Points, in no order, along strands that fork and pass close to each other.
In the rows, 100 means zero.
Points whose rows are less than 43.3 apart are linked; no others are.
Z447: [ 89 116  60 129  67 132  81 124]
Z405: [154 131 112 121  94 104  84 111]
Z101: [ 93 110  50 119  71 139  57 125]
Z893: [124  88  93 116  82 121  63 131]
Z654: [103  42  93 119  70 112  70 155]
Z586: [144 101 102 130  68  93  64 166]
Z653: [107 163 106 144  80  99 140  90]
Z463: [ 42 134  59  70  73 150  52  69]
Z30: [113  75 115  79 128  95  99  77]
Z20: [ 80 122 115  69 124 104 121  30]
Z634: [111  86 107  69 179  67 149  86]
Z647: [ 95  80 104  98 142  63 170  92]
Z313: [ 29 103  86  59  74 144  70  60]
Z366: [117  71 108  66 174  69 134  96]
Z397: [120  41 110  82 138  75 107 111]
Z641: [142  92 120 128  75  76  80 162]
Z439: [ 70 146  70 152  53 106 126 125]
Z435: [123 147  79 143  60  95  75 155]
Z351: [105 109 117  44 169  77 120  48]
Z376: [ 59 128  49  75  74 149  36  81]
Z394: [137  88  76 120  70 121  35 162]
Z396: [ 91 161  93 151  64  98 130 114]
Z934: [123  55 110  72 162  66 126 108]
Z38: [ 81 124 123  22 138  85 109  31]
Z734: [108  72  66 114  70 130  42 152]
Z965: [ 81  47 103  84 140  78 142  86]
Z759: [ 85  83 121  40 126  96  85  55]
Z996: [119  83 122 120  98  54 131 132]
Z263: [ 68  95  80 114  78 137  94  89]
Z508: [ 98  81 116 127  85  66 136 127]
Z839: [ 65  71 109  49 145  87 125  52]
Z649: [ 40  75 100  74  93 127  99  54]
Z876: [126  78 113  96 115  92 104  93]
Z987: [128 101 130 134  73  51  90 166]
Z442: [ 55  79  76 119  71 138 106 101]
Z844: [112 114 109 134  78  89 122 119]
Z534: [144 147  93 137  72 102  77 141]
Z919: [138  93 130 115 108  34 124 145]
Z395: [ 68  52 102 105  98 103 131  89]
Z85: [109  81 113 106 122  66 151 100]
Z754: [ 96 108 114 137  73  77 133 127]
Z174: [133 101  86 126  69 112  54 159]
Z901: [ 74  56 104  65 151  84 136  68]
Z555: [147 149 104  90 101 131  38  86]
Z203: [116 116  98 129  78 111  96 118]
Z911: [130 128 123  76 140  91 112  50]
Z69: [103  89 104  87 165  63 168  87]
Z942: [ 73 122 117  47 126 100 114  25]
Z768: [123  76 104 113  87 111  77 125]
Z981: [ 44  87  97  70  85 137  79  63]
Z320: [ 81  88 111  39 164  79 127  52]
Z93: [134 117 119 106 121  89 124  78]
Z160: [ 50  54  90 112  82 124 118  92]
Z799: [106 138  90 149  56  84  89 161]
Z776: [100 116  83 131  70 119  95 123]
Z814: [ 78 117 108  98 112 112 133  40]
Z697: [ 32 125  75  70  76 150  73  56]
Z426: [ 73  96  47  83  76 147  23 110]
Z301: [101  52  80 116  69 124  56 154]
Z356: [ 51  65 107  70 110 111 112  54]
Z343: [138 125 119  94 129  94 114  61]
Z460: [165 153 112 130  86  98  83 122]
Z611: [ 87 120 106 113 104 112 136  59]
Z713: [158 132 109 109  97 119  56 103]
Z573: [ 51  63 111  41 124  97 111  48]
Z220: [ 80  49 105  97 118  88 140  90]
Z627: [138 133 111 117 100 111  97  89]
Z602: [ 87  58  92 130  60 102  91 159]
Z120: [ 91 108  48 104  76 145  37 114]
Z215: [150 107 137 123 101  35 114 147]
Z926: [ 87  93  97 118  87 119 109  93]
Z710: [159 125 133 130  89  59  97 144]
Z857: [138  86 116 105 104  99  87 109]
Z742: [ 56 102  62  61  73 149  21  96]
Z854: [ 84 139  82 154  49  80  96 162]
Z835: [ 74 135  77 153  51  95 115 139]
Z541: [ 95 104 104 119  96 108 130  80]
Z968: [ 94  74 118  58 121 101  84  65]
Z328: [ 90 105 126  19 135  87  91  45]
Z560: [121 100 114 109 120  74 145  90]
Z468: [117 122 118  60 165  80 126  47]

A fork is a point with three links, a tip a point with one. Leave the first point through the second and follow the links. Name the first fork or tip that comes.
Z435 / Z799 -> Z653
Z560 / Z93 -> Z839
Z799 / Z435 -> Z405
Z754 / Z508 -> Z710
Z987 / Z641 -> Z174
Z634 / Z366 -> Z397
Z734 / Z301 -> Z602

A fork is a point with three links. Follow the links from the first point to the second and name the forks in between, in order.
Z586 / Z734 -> Z174
Z160 / Z573 -> Z839
Z435 / Z555 -> Z405
